Points on a hilly landscape, in no order, each with its height.
A ball rolls from a point to the lowest of its 2 nearest points, and stops where none of them is lower. Distance is the straight distance between rows; heights are no part of it.
J922: [161  38 197 141 130 150 131 125 151 158 107 142 124  87 136 134 129 140
 106 137  91]  height 580
J859: [100  84  56 131 108 104 108 174  59 137 119 144 123 152 101 155 102 117
 159 160 154]  height 486
J348: [156  97 181 128 148 136 134  96 140 143 118 136  79 116 100 103 107 149
 156 136 107]  height 280
J200: [115 141  70 162 120 155 103  53  88 158  50  82 166 120 131 152 155 138
  97  87  92]  height 230
J518: [115 127  69 149  89 127  98 147  98 118 106 128 156 102 138 156 118 105
 116 113 120]  height 385
J612: [169 158 178 176 107 128 130 100 136 147 112  97 147 111 152 163 118 133
 124 138  75]  height 390
J820: [138 209 115 139 128 118 140 131 118  87 148 129 165 154 141 105 111 140
 174 114 154]  height 297
J975: [150  48 114 121 182 124 170 155 104 152  79 168  97 132  88 161 138 153
 136 135 117]  height 658
J603: [108 126 146 113 102 188  85 115 160 124 144 115 155 114 220 145  83 123
 118 125 121]  height 533
J777: [132 155 150 108 201 132 129 124 179 125 163 101 188  93 206 131 135 122
  92 129  69]  height 430
J812: [103  65 153 119  60 127  95 134 123 171 118 138  96 134 130 115 129 100
 152 165 154]  height 218
J538: [128 183 115 136  97 122 137  66  97  89 158  83 145 125 180 141 149 158
  89 118 126]  height 541
J125: [127 111 143 123 122 108 139 153 149 155 120 123  43 183 105 143 108 124
 154 169 102]  height 205
J656: [119  97 162 122 196 121 162 138 165 128 120 106  96 102 130  85 160 107
  82 101 105]  height 335
J408: [159 103 138 167 137 123 147 128 103 105  79 113  58 139 105  90  92 136
 155  87 117]  height 339
J895: [121 115 185 157  83 133  89 158 142 125 163  70  75 162 178 107 107 134
 140 138 127]  height 606
J53: [ 76 182 117  84 118 182  51 142 162 126 185  98 116 146 148 110 117 112
 141 127 162]  height 544
J9: [120  55 115 103  82 167  78 136 121 110 164 122  83 131 109 131 107 146
 129 169 158]  height 434
J827: [110 159 143  84 140 108 133 178 151 181 132 144 136 139 152 168 103 121
 137 163 133]  height 538
J77: [122 189  60 141 120 109 147 145 107  99 109  90 162 119 156 188 139 141
 104 101 124]  height 355
J908: [116  75  93 159 120 103 141 126  88 120  91 158 138 138 125  89 157 135
 120  85 135]  height 559
J854: [152 122 135  97 125 165 133 132 185 139 112 153  75 119  84 163  86 118
 114 137 120]  height 223
J736: [112 107 124 139 180 155 139 116 128 117 155  96 184 110 149  98 135 127
 120 109  44]  height 463
J131: [126 153 121 118 110 103 126 205 102 118 133 129 105 115 111 174 129 106
 137 180 161]  height 140
J248: [171 106 126 175 134 110 166 115 145 136  86 191 114 150  97 125 124 136
 143  77 113]  height 332
J759: [167 145 167 147 107 145 107  85 112  88 169 129 178  93 144 113 111 120
 171 170 127]  height 549
J58: [132 175 104 102 184 164 133 120 114  94 142 132 158  91  90 126 125 125
 151 116 117]  height 356
J609: [143 195  95 144 154 148 103  80 100 126 104  73 182 112 157 176 132 141
 148 111  52]  height 268
J723: [126 143  98 104  93 160  99 126 116 117 150 178 140 106 102 139 114 129
 160 139 225]  height 371
J68: [138 136 149 110 180  86 150 170 155  92 153  97  98 114 107 110 161  98
 111 168 121]  height 163
J108: [140 113 198 159 129 159 147  69 142 155 101 137 161  93 131  86 150 122
 131  82 113]  height 331
J923: [167  92 166 165 122 108 133 143  95 107 136 129 110 118 114 165 115 162
 138 155 140]  height 597
J230: [ 99 163 112 103 134  76 136 117 121 158 141 116  90 186  86  95 164  95
 152 148 149]  height 267
J336: [122  80 160 126 175 140 131 171 200 123 135 151 156  62 151 148 135 123
  60 138 103]  height 560
J822: [143 130 166 126 167 186 147  70 163 181 120 115 140 114  85 153 122 147
 102 112  68]  height 404
J5: [130 192  82 127 163 137 126 113  82 134  93  69 167  89 111 165 133 122
 153 126  98]  height 294
J48: [ 99  37 151  93 112 120 118 133 126 169 111 164  71 142 137 105 125 126
 169 143 135]  height 266
J652: [130  59 125 113  83 138 113 100 132 119 169 157 118 142 113 134 113 151
 146 165 116]  height 464
J176: [148  54 131 165 142 151 123  68 115 114 102 141 132 108  54  67 139 124
 154 108  79]  height 608
J289: [109  74 134 112 174  81 182 141 125 157  89 182  73 170 128  79 154 137
 157 101 131]  height 478
J980: [159  58 152 157 150 146 145 140 120 110  81 141 108  96  75  87 150 122
 150  95  86]  height 599
J178: [114 204  90  97  77 128  96 121 161 116 134 108 141 139 213 175 159 116
  77 126 105]  height 517
J810: [103 181  85 146 129 123 132 102 117 127  99 105 169 153 193 113 152 117
 115  82  92]  height 494
J294: [ 98 110  80 122 155 123 156 114 115 101 130 111 114 127 113 117 134 147
  70  93 141]  height 384
J608: [113 193  87  81 187 151 123 140 102 108 127  99 168  86 118 177 126 118
 147 121 125]  height 325
J112: [132 143 149 103 154 154 142 124 133 154  99 157 160  49 106 129 133 120
 125  90 151]  height 292
J380: [146  83 133 156 122  99 161 116  84 173  67 158 126 118  93 157 138 154
 151 125 165]  height 515
J987: [105 136 156 129 133 176 124 160 139 105 144 109 166  98 200 133  98 136
 101  96 123]  height 545
J490: [138  84 158 138  99  98 125 173 119 125 134 111  43 133 105 111 147 132
 129 162 159]  height 379
J695: [121 154 157 125  71 146 114  72 147 150 114 116 145 100 139 145 143 131
  90 126 142]  height 307
J629: [ 80  93 110 131 147 158 133 102 109 155 116 101 174 109 155 120 145 118
 112  94  66]  height 476
J154: [134  73 113 127 187 128 181 111 118  94 135 124  92 142  97 125 126 171
 102  92 124]  height 372
J949: [142  69 144 116 158 115 172 166 123 163 128 165 101 141 125 166 110 156
 133 148 128]  height 645
J166: [129 149 104 157 126 128 135 152 108  97 106 129 182  89 181 175 127 130
 106  97 112]  height 369
J841: [134 156 115 138 135 107 158 129 142  86 155 152 169 104 138 118 164 127
  90 107 128]  height 477
J437: [ 71 130  98 102  86 108  96 165 104 130 173 106 135 170 160  98 131 111
 154 144 161]  height 574
J972: [143  78 183 130 147 139 111 170 163 119 158 178 122 134 165 116  70 135
 160 153 123]  height 603
J235: [ 88  99 149 121 115  74 148 201 121 129 117 166 108 147 157 102 151 108
 114 133 187]  height 450
J387: [138 132  97 128  97 160 134  94 149 134 144 140 150 150 166 185 115 161
  91 140  97]  height 513
J801: [148  22 172 148 168 153 147 129 135 154  68 150 120 110 104 126 140 137
 129 108  77]  height 589
J376: [153 150  97 173 116  85 137 144  85 119  85 132 107 134  84 164 113 147
 129 123 186]  height 79
J647: [ 98  79 143  95 149 136 163 129 113 131 103 104  85  92  98 127 141 130
 108 123 165]  height 237
J846: [138 156 117 136 107  64 122 107 122 130 111 134  79 187  66 105 129 125
 156 121 153]  height 288
J436: [ 91 168 124  99 140 152  82 171 159  89 158  96 127  77 157 119 139  97
  73 137 110]  height 460
J397: [148 191 106 145 130  91 152 112  88 107 136 130 184 154 149 136 137 132
 145 114 135]  height 320
J7: [111 104 157 143 118  76 150 169 120 121 130 130 140 135 163 107 149 103
 128 151  98]  height 433
J752: [165 106 138 153 110 108 165  79 112 132 150 151 183 152 134 149 140 162
 127 142 108]  height 500
J631: [117 184 114 118  86 138  94 136 157 101 191  93 122 184 190 131  99 146
 106 126 134]  height 527
J422: [123 129 169 113 156 115 164 139 159 178 126 162 162  99 146 178 128 138
 137 162 129]  height 525
J403: [129 164 172 130 146  83 185  79 140 154 126 117 166 148 152 101 162 144
 105  91 145]  height 301
J729: [124 159 116 130 105 123 114 155 147  80 155 128 129 101 121 118 148  89
  84 132 115]  height 468
J115: [127 134  96 154 162 136 149  51  69 137 100 129 195 127  90  92 153 156
 148  71 140]  height 628
J37: [111 169 122 112 109 109 107 161 148 158 152 160 128 189 147 131 115 107
 154 151 125]  height 552
J341: [138 154 179 125 103 153 128  25 145 175  95 119 160  89 133 115 152 122
 108 109 130]  height 318
J198: [132 114 166 146 136 120 134 135 188 154 140  98 156 116 170 162 110 139
  85 168  59]  height 408
J620: [140 129 127 129 149 160 165 118 125 140  83 142 130  83 102 153 125 152
  96  73 170]  height 275
J684: [114 108 116 125 149 139 167 168 164 154  95 127 127 125 127 187 128 131
  63  94  90]  height 497
J559: [ 96 145  84  94 126 161  76 192  96 135 149 122  84 161  93 126 103 125
 173 134 201]  height 588
J46: [116  87 119 120 111 100 127 147 124 103 153 138 122 120 133  73 162  96
 134 148 113]  height 418
J427: [117  44 166 109 156 113 119 166 175  99 152 136  55 121 150  98 130 134
  95 151 117]  height 414
J968: [124  78 124 110 135 140 165 115 101 147 113 147 141  85 104 151 162 151
  91 110 165]  height 259
J295: [145 178  90 105 178 150 159 134 167 108 148 150 153 117  91 132 117 109
 125 104 112]  height 376
J672: [162 104 144 150 111 108 138 118 159 128  92 202  80 168 101  88 128 121
 163  96 126]  height 317
J245: [145 140 120 123 121 111 154 103 119 106 194 149 190 110 139 135 158 158
 108 140 111]  height 488
J88: [114 135  70 131 102 154  71 147 101 109 101 139 177  86 155 156 114 119
 155 153 102]  height 406
J778: [123  54 154 128 143 123 173 105 114 172  93 132 131  89  96 152 191 151
  70 100 112]  height 273
J531: [142 122  93 112 141 162 130  85 159 134 109 141 103 124  44 114 118 117
 148 128  95]  height 370
J993: [131 136 174 116 130 163 113 104 142 129 132 126 167  32 147 121 121 104
 135 118 133]  height 315
J514: [115 149  62 149 115 130  95  73  88 151  63 106 147 105  92 119 131 121
 126  89 125]  height 214
J410: [128 174 108 128 114 117 101  83  93 100 144  94 192 122 167 114 151 109
 167 149  91]  height 227
J814: [111 127 132 115 108 165  69 180 158 117 163 115 125  97 155 148 108  87
 119 153 110]  height 447
J760: [137 111 165 136 144 149 137 158 136 101 172 166 165 122 161 104  76 134
 154 114 139]  height 584
J662: [144 135 180 114 182 142 161 103 145 176 112 137 191 102 158 178 133 160
 129 120 106]  height 510
J54: [135 153 123 143 109  91 137 173 108 129  76 134 113 116  96 147 145 105
 134 137 157]  height 106
J523: [138 133 144 141 105  97 140 130 150 141  83 158  50 174  91  91 127 119
 143 107 161]  height 302
J706: [142 176 127 149 137 129 134 135 132 126  94 166 176 110 106 134 134 100
 172  92 118]  height 338
J802: [144 161  86 155 167 118 148 139  83 110 123 127 180 133 127 124 134 141
 151 124  80]  height 348
J419: [ 93 143 147  55 120 158  77 156 158 137 209 108 126 166 167 123 108 128
 127 163 159]  height 556
J879: [137 136 155  93 167  81 155 139 148 114 141 140  70 118  84  92 164 106
 161 163 144]  height 202
J967: [147  94 134 107 156  95 154 136 165 138 132 153  40 188 101 102 118 129
 155 153 104]  height 167
J708: [157 109 108 126 169 171 129  58 146 150 107 145 140 105  59 136 148 137
 127 116  66]  height 388
J133: [113 126 162  94 116 144 106 193 161 145 141 151  71 150 113 141 104 107
 141 151 169]  height 296
J700: [112 169 102  97 164  91 157 159 128 122 128 139  98 159  91 100 155 102
 161 137 162]  height 241
J640: [112 152 153 141  56 155  58 163 129 122 141 139 125  90 131 106 119  99
 162 159 155]  height 281
J905: [131 134 127 165 105 118 117 138 120 135 136 114 116 173 152 168  69 142
 155 142 141]  height 569
J697: [140 205 115 140 114 136 114  89 145 103 107 109 201 109 198 139 172 130
 111  91  95]  height 503
J900: [160 136 167 123 189 146 155 109 160 162 104  98 122  80  67 153 138 143
  87 139  94]  height 416
J555: [114 190 112 120  69 107  96 171 108 145 143 105 109 188 138 173 121 133
 119 166 185]  height 212
J654: [150 188 156 192  98 109 108 129 108 143  97  76 136 127 141 140 116 114
 148 125 107]  height 380
J790: [116 158 153 104 109 106 103 151 163 119 192 116  71 199 119  91 124 130
 115 152 154]  height 539
J653: [119 166 131  75 111 151 121 132 141 122 158 161 134 117 122 156 102 139
 118 134 204]  height 344
J539: [126 105 162 140 172 121 161  96 166 150 131 107 144 117 105  89 186 127
  87 104  92]  height 323
J527: [134 138 118 143 183 120 188 149 121 105 145 132 160 113 136 136 186 137
  66 105  99]  height 485
J92: [104 128 157 109 168 119 142 150 191 132 155 107  92 151 159 116 100 112
  94 120 104]  height 424
J592: [106  98 161  76 146 142  97 206 144 103 190 118  43 166 114  86 124 126
 142 142 209]  height 562
J951: [133 127 134 152 112 121 156 120 155 144 110 130 142 162 149 188 123 139
  88 114  98]  height 504
J596: [138 149  94 161 149 173 114  61  90 141  90  92 178 112 129 142 146 136
 116  69  63]  height 243
J35: [118 208 121 111  99 115 113 131 158 104 187 104 105 202 130 107 110 119
 115 134 157]  height 534
J540: [140  54 181 146 150 167 146 104 161 138 111 153 150  93 144  60 133 137
 140  84 106]  height 349
J552: [172 150 136 157  86 137 134  90 110 137 135 173 200 136 181 162 122 157
 144 139 121]  height 516
J339: [140 163 112 143 192 152 137 111 139 112 148 112 203 121 189 125 146 136
  94  82  53]  height 446
J203: [159 137 153 147 104 148 110 115 167 149 125 147 119 145 123 116  62 110
 167 125  80]  height 444
J179: [143 148 110 142 123  91 146 122  71 134 119  72 108 142 101 160 113 165
 135 151 159]  height 40
J800: [145 112  78 132  86 123  95 125 112 124 119 188 127 112  66 132 100 114
 163 140 190]  height 400
J202: [133 160 144 120 136 155 131 121 123  98 132  86 115  87 122 164 105 145
  91 115 137]  height 221
J241: [112 120 141 136 104 157  98 140 162 160 115 144 146 152 170 132  77  96
 151 141  69]  height 428
J887: [111 130  83 129 138 128 124  82  92 142  76 122 127 103  78  99 146 118
 132  98 187]  height 192
J599: [117 130 156 134 101 148 100 142 112 128 122 132 164  58 129  97 140  98
 152 144 133]  height 304
J671: [144 116 112 119 138 109 137 126 110  89 184 155 171 115 123 129 134 139
 149 173 113]  height 502
J163: [150 155 115 114 179 134 163 184 170  88 159 181 119 113 102 142 103 113
 108 104 143]  height 389
J762: [120 108  90 114 123 106 117 139 112 125 129 151 115 157  92 130 125 115
 178 163 124]  height 452
J328: [147  94 155 167  90 111 121 166  84 105 129 111 111 134 157 147  95 133
 140 150 134]  height 585
J484: [129 115 110 111 116 146 109 113 169 138 162 160  71 172  81 117  78 138
 162 136 130]  height 283
J575: [162 138 114 161 173 126 162 134 140 151  87 168 157 148  97 120 133 131
 140  75 105]  height 345
J190: [118 125 148 101 107 143 121 166 135 127 149 129  84 143 134 169 107 165
 108 141 196]  height 321
J549: [150 130 114 165 168  81 150  99  66 169  83 128 147 115  72 141 171 152
 150 123 167]  height 530
J309: [132 103 120 159 160 138 141  73  96 128 112 140 168 131  82  76 160 128
 161  94 105]  height 619
J12: [ 88 153  73 117  91 105 127  66 103 107 150 139 148 132 127  71 157 124
 123 115 160]  height 195
J970: [143 118 129 127 188 134 166 136 170 147 128 149 176 116 121 160 152 137
  54 107  82]  height 492
J465: [119  74  97 154 106 113 172 130 115 103 140 164 146 143 154 106 167 142
  79  96 143]  height 566
J973: [122 135  64 109 111 161  91 137 159 109 141 150  84 155  79 114  82  97
 163 120 132]  height 314
J379: [115 138 136 101 113  99 108 205 122 125 178  91  97 138 128 152 140 111
 123 193 136]  height 174
J920: [106 178 181  95 116 137 103 149 134 153 154  94 140 109 191 142 117 126
 152 139 165]  height 299
J910: [126 188  82 113 107  99  99  80  67 118 133  69 159 133 154 157 134 132
 167 167 115]  height 188
J281: [118  96  92 110 135 121 164 169 139 126  68 172  51 149  79 135 140 110
  98 104 166]  height 451
J658: [162  89 142 152 104 129 143  91 116 164  75 157 142 105  93 174 145 140
 131 164 123]  height 501
J401: [ 91 117 149  99 129 118 143 164 103 154 119  91  56 153 129 143 113 156
 130 146 207]  height 343
J73: [143 204  74 152 105 102  82  92  83 101 151  94 140 128 124 151 134 141
 141 163 158]  height 229
J751: [ 99 184  92 110  74 142  58 150 163 114 160  89 125 170 205 164 116 127
 109 125 110]  height 523
J622: [115  94  89 112  94 124 127 135 128 131 111 186 104 123  84 133 134 111
 141 160 170]  height 423
J686: [128 149  57 156  67 143  95  65 100 107 123 121 148 135 132 151 106 152
 108 125 165]  height 277
J907: [167  91 180 135 167 122 138 154 171 124 138 171 166  70 134 114 147 119
  77 136 105]  height 567
J221: [130  67 111 121 189 108 153 171  96 147  48 150  65 135  71 120 138 106
 170 124 115]  height 670
J646: [105 147  99  93 119 164  81 177 129 117 139 127 151  87 134 153 107  83
 160 148 117]  height 432
J577: [128 117 152 124 191 145 168 103 149 167 114 167 191 104 114 152 158 154
  93  90 103]  height 499
J285: [106 108 176 101 120 122 107 177 159 129 177 127  24 195 144  76 131 130
 134 164 178]  height 550
J114: [128 141 117 114  72 181  94  97 149 114 168 129 161 125 198 157 112 146
 117 151 105]  height 522
J835: [128 141 156  89 138 150  95 208 162 129 128 111  44 111  93 140 119  97
 139 145 160]  height 276
J896: [139 189 156 153 130 122 127 148 132 109 115 130 154 119 132 101 105 118
 171 100 148]  height 319
J730: [109 111 123  87 180 106 158 134 113 116 149  97 125 122 103  99 181 118
 103 167 121]  height 129
J74: [ 68  81 135  74 172 121 157 139 114 137 130 113  93 125 132  84 123 118
 126 108 158]  height 209
J693: [108 152 144 127 127 140 108 200 125 105 141  78  76 112 115 132 128 104
 112 120 164]  height 256
J189: [117  83 152 115 114  90 136 181  73 115 122 103  57 145 108 131 135 161
 134 155 199]  height 361
J590: [126 139 126 110 163 100 165 168 163 124 146 145 101 201 138 120 123 127
 105 116 125]  height 415
J616: [131 149 110 146 106  91 138 176 149  98 149 170  89 190 108 110 113 131
 122 105 150]  height 407
J446: [ 83  82 117 113  71 134  98 166 123 118 127 120  57 189 140 108 103 142
 141 127 179]  height 595
J911: [ 77  98 112  95 165 126 156 121 133 160 125 153 132 120 127  91 151 115
 138 107 130]  height 200
J470: [167 107 114 196 139  93 127 137  88 107  85 112 103 132  85  89 128 129
 149 110 111]  height 353
J62: [140 142 171 152 117 116 123 149 141 153 134  95 162 113 197 162 111 112
 110 159  79]  height 399
J460: [113  77  94 101 119 117 131 185 139 123  93 163  71 114 101 147 148 118
 121 136 143]  height 443
J340: [110 118 116  74 131 155  85 201  96 130 166 128  53 199 109 104 117 141
 153 134 220]  height 575
J915: [164 154 113 134 128 129 123 197 164  76 159 163 116 146 112 135 103 119
 116 117 147]  height 398
J329: [121 214 119 121 136 144 113 151 126 105 138  69  94 110 125 156 104 119
 118 115 141]  height 239
J499: [146 125 188 149 134 135 128 104 150 101 174 156 151 122 135  78  99 135
 170 142 129]  height 568
J675: [154 153 101 205 112  78 126 145  77 120  84  92 137 149 121 134 117 112
 157 121 103]  height 368
J453: [147  88 152 141 143 152 128 121 121 134 107 131  38 141  84 105  70 141
 183 104 123]  height 316
J990: [ 78 155  90 104 111  99 123 168 123 124 169 118 124 206 174 129 133 106
 136 154 125]  height 564
J976: [109 160  81 102 105 115 134  78 113 136 105 143 169 100  95 100 162 121
 114 107 186]  height 170
J473: [109 118  85 141 119  94 114 137  97 156  39 119  88 131  91  82 129 101
 183 115 142]  height 689
J878: [134 122 111 117 145 100 183 132 107 112 148  97 111 128  93 147 141 150
 121 161 132]  height 86
J916: [106  64  95 125 141 118 128 142  88 139  65 125  78 140  81  90 118 110
 162 119 114]  height 680
J861: [140 103  89 167 142  53 148 120  52 138  60 141 121 153  77 106 166 146
 162 109 171]  height 542
J804: [161 179 116 127  96 165  99  19 123 126 115 105 187  98 142 124 193 124
 103 111  77]  height 340
J84: [198  82 180 158 158 157 146  63 144 133 136 149 136 112  76 105 143 138
 112 157  76]  height 419
J4: [121 151  61 111 125 125 102 124 145  92 124 136 109 159  79  92 121  86
 139 104 128]  height 333
J197: [135 169 141 151  82 140  82 124 115 158 138 113 132 178 156 142  61 125
 193 149 144]  height 554
J421: [126 185 118 130  69 160  77 104 123 141 155 125 160 151 195 159  89 136
 157 145 130]  height 537
J842: [133 166 178  98 198 140 146 134 182 146 127  77 121  72 124 141 129 118
  85 137 116]  height 426
J852: [ 82 134  95  77 151 112 147 131 117 132 135 114 156 115 128 113 145  98
 129 139 125]  height 166
J65: [129 154 151 137 151 107 165  73 140 144 112 128 137 122  89 108 170 143
 106  93 139]  height 311
J621: [126 206 127 127  91 122 114  94 141  94 184  99 155 145 206 149 122 161
 104 122 141]  height 536
J96: [102 150 106 120 132 150 114 120 114 130 114  79 145 134 172 138 135 130
  89  84  95]  height 489
J451: [173  87 161 111 154 159 150  94 195 133 136 149  74 118  76 123 100 153
 130 134 115]  height 249
J300: [154 178 139 147 107 143 109  25 118 143  77 115 182  65 111 120 189 129
 103  92 119]  height 328
J273: [149 132 148 108 107 112 129 151 133 118 196 156 144 133 142 144 120 141
 160 184 155]  height 526
J735: [159  40 180 122 141 144 147 150 143 140 133 187  99 124 145 131  98 162
 172 155 118]  height 625
J689: [105 191 176 114 126 109 143 117 129 164 126 106 171 110 190 129 136 110
 149 117 127]  height 278
J206: [152 117 177 129 177 138 111  97 191 132 169 111 184  91 169 130 119 134
  75 176  68]  height 417
J914: [144 133 119 155  65 126 118  89  99 130 107 121 136 109 116 133 139 148
 102 123 164]  height 295
J668: [115 134 133  84 131 128 114 126 136 112 219 127 132 157 145 128 114 150
 160 188 178]  height 548
J393: [ 90 167  96 111  90 163  79 119 136 133 127  97 127 134 142 113  99 102
 137 123 157]  height 532
J638: [148 199  95 144  89  94  96 121  97 103 175 127 145 162 121 120 100 135
 156 147 177]  height 264
J480: [156 146  87 186 144 134 119 113  73  96 116 107 180 135 135 105 113 130
 164  90  68]  height 373
J119: [119  76 154  95 163 130 100 165 185 119 151 117  91 132 145 122  96 118
  74 172  97]  height 431
J246: [154  99 179 180 127 138 155 147  85 145 122 126 159  91 133 171 113 154
 134 135 105]  height 609
J875: [111 102  72 123 151 103 147 154 106 119  87 131  59 166  93 129 124 139
 116  91 173]  height 457
J644: [120 151 198 121 138 104 156 105 168 163 138 107 163 117 166 115 131 118
 110 118 125]  height 291
J743: [134 122  96 155  59 154 117  24 119 120 123 162 172 139 151 140 107 138
 107 141 129]  height 252
J501: [187  99 142 169 179 165 160  76 127 133 114 124 134 126  48 119 169 145
 117 126  68]  height 405
J351: [141 205  79 159 106  92 122 110  69 103  95 105 182 127 166 161 125 155
 136 100 151]  height 341
J433: [114 165 154  97 182 148 125 139 205 149 136  99 156  90 176 153 115 103
  84 127  90]  height 437
J758: [125 117 159 142  92 149 114 136 133 150 119 111 165 111 175 160  92  98
 158 177  73]  height 411
J617: [107  93  70 136 121  70 156 111  71 132  87 144 108 152  96  93 169 119
 139 116 157]  height 551
J982: [ 94  85  56 107 138 158 150 155 129  86 137 108 103 130 116 143 122 123
  79 115 113]  height 395
J741: [ 89 150  84 134 107 130 109 129 105 147  95 110 109 164 118 132 100 117
 138 110 180]  height 524
J619: [131 180 122 147 159 139 145  62  70 121 117 100 171 108 119 103 161 156
 134  72 132]  height 635
J51: [165  81 158 157 126 110 175 103 142 151 138 137 138 150 125 150 148 152
  99 134  80]  height 509
J345: [137  88 150  89 139 126 127 104 170 130 176 171  58 183 113 101  95 133
 179 152 110]  height 231
J382: [ 92 120 128 137 115  83 151 191 114 120 139 163 156 144 148 124 161  99
 113 112 153]  height 442
J571: [130  82 161 128 113 110 120 156 169 107 141 139  70 124 124  96 147 115
 126 149 120]  height 397
J492: [128 141 106 138  83 133 109  35 113 105 138 161 185 136 136  89 136 138
 134 116 139]  height 225
J581: [ 88  67  83 119 100 154 105 145 103 110 134 102  95 136 124 137 107 134
 109 135 129]  height 410
J438: [138 166 154 168 100 131 135  59 111 111 145  58 133 122 148 100 148 152
  93 111 120]  height 547
J740: [111 101 158 131  48 141  77 129 117 145 139 135 131 120 157 128 114 100
 154 188 159]  height 251
J558: [ 92 122 119 120  63 126  82 153  95 136 166 111 103 205 157 100 123 138
 141 147 191]  height 586
J87: [178 166 147 160  72 143  97  87  91 128 136 145 191 100 159 144 120 111
 161 164 107]  height 535
J763: [128 161 151 112  74  99 117 192 137 142 159 101  91 178 141 167 148 123
  93 171 153]  height 196
J877: [147 143  64 132 120 140 111  82 137 117 109 162 137 128  54 102 123 102
 161 104 130]  height 350
J81: [124 105 153 170  98 115 107 182  88 108 140  92  74 164 144  99  96 115
 163 141 124]  height 596
J39: [156 216 119 111  94 123 102  94 161 107 124 125 173 114 210 180 165 111
 110 126  76]  height 512
J551: [125  50 144 107 210 121 178 136 126 128 123 115 103 121 113 105 156 142
 107 110  95]  height 352
J931: [163  79 140 141  84 147 117  91 138 147 123 166 134 110  97 144 122 122
 144 176  94]  height 487
J170: [ 82  96  58 124 118 109  96 145  69 129  98 129 103 165 114 111 109 132
 146 134 213]  height 511
J866: [ 94  66 139  99 139  84 174 185 121 122 115 171  49 156 139 100 158 134
 136 128 169]  height 462
J594: [128 101 190 151 186 131 171 135 123 175 105 101 182 117 168 153 142 152
 101 110  82]  height 520
J978: [119 105 153 135 158 155 134 168 179 105 147 140 156  75 179 130  93 126
  72  97 122]  height 553
J79: [117 179 150 129 139 126 126 104 125 119 157 108 200 114 197 112 129 118
 158 135  85]  height 255
J344: [177  65 193 149 158 170 133 101 176 146 125 160 168  58 130 123 147 134
  83 130  95]  height 572
J811: [142 110 144 128 114 155 138 124 160 109 137 134 113  86 112 160 103 140
  94 134 142]  height 201

Call two points neighbours if one is among the 2 nearest of the other. Go from one point of each pair to the other, from neighbour to neighbour, staying as low as possible. Name the highest point that can't be avoided.
J812 and J730 => J993
J812 and J976 => J119
J730 and J811 => J480

Write out the way that a ball takes from each point below.
J163 => J295 J58 J608 J5 J609 J596 J200 J514 J887 J976
J729 => J436 J814 J646 J88 J518 J166 J77 J351 J397 J820
J612 => J654 J675 J470 J408 J453 J348 J451 J854 J811
J804 => J300 J341 J695 J914 J686 J743 J492 J12 J976
J575 => J248 J672 J523 J846 J230 J700 J879 J68 J730
J433 => J842 J900 J822 J708 J531 J877 J4 J973 J484 J345 J967
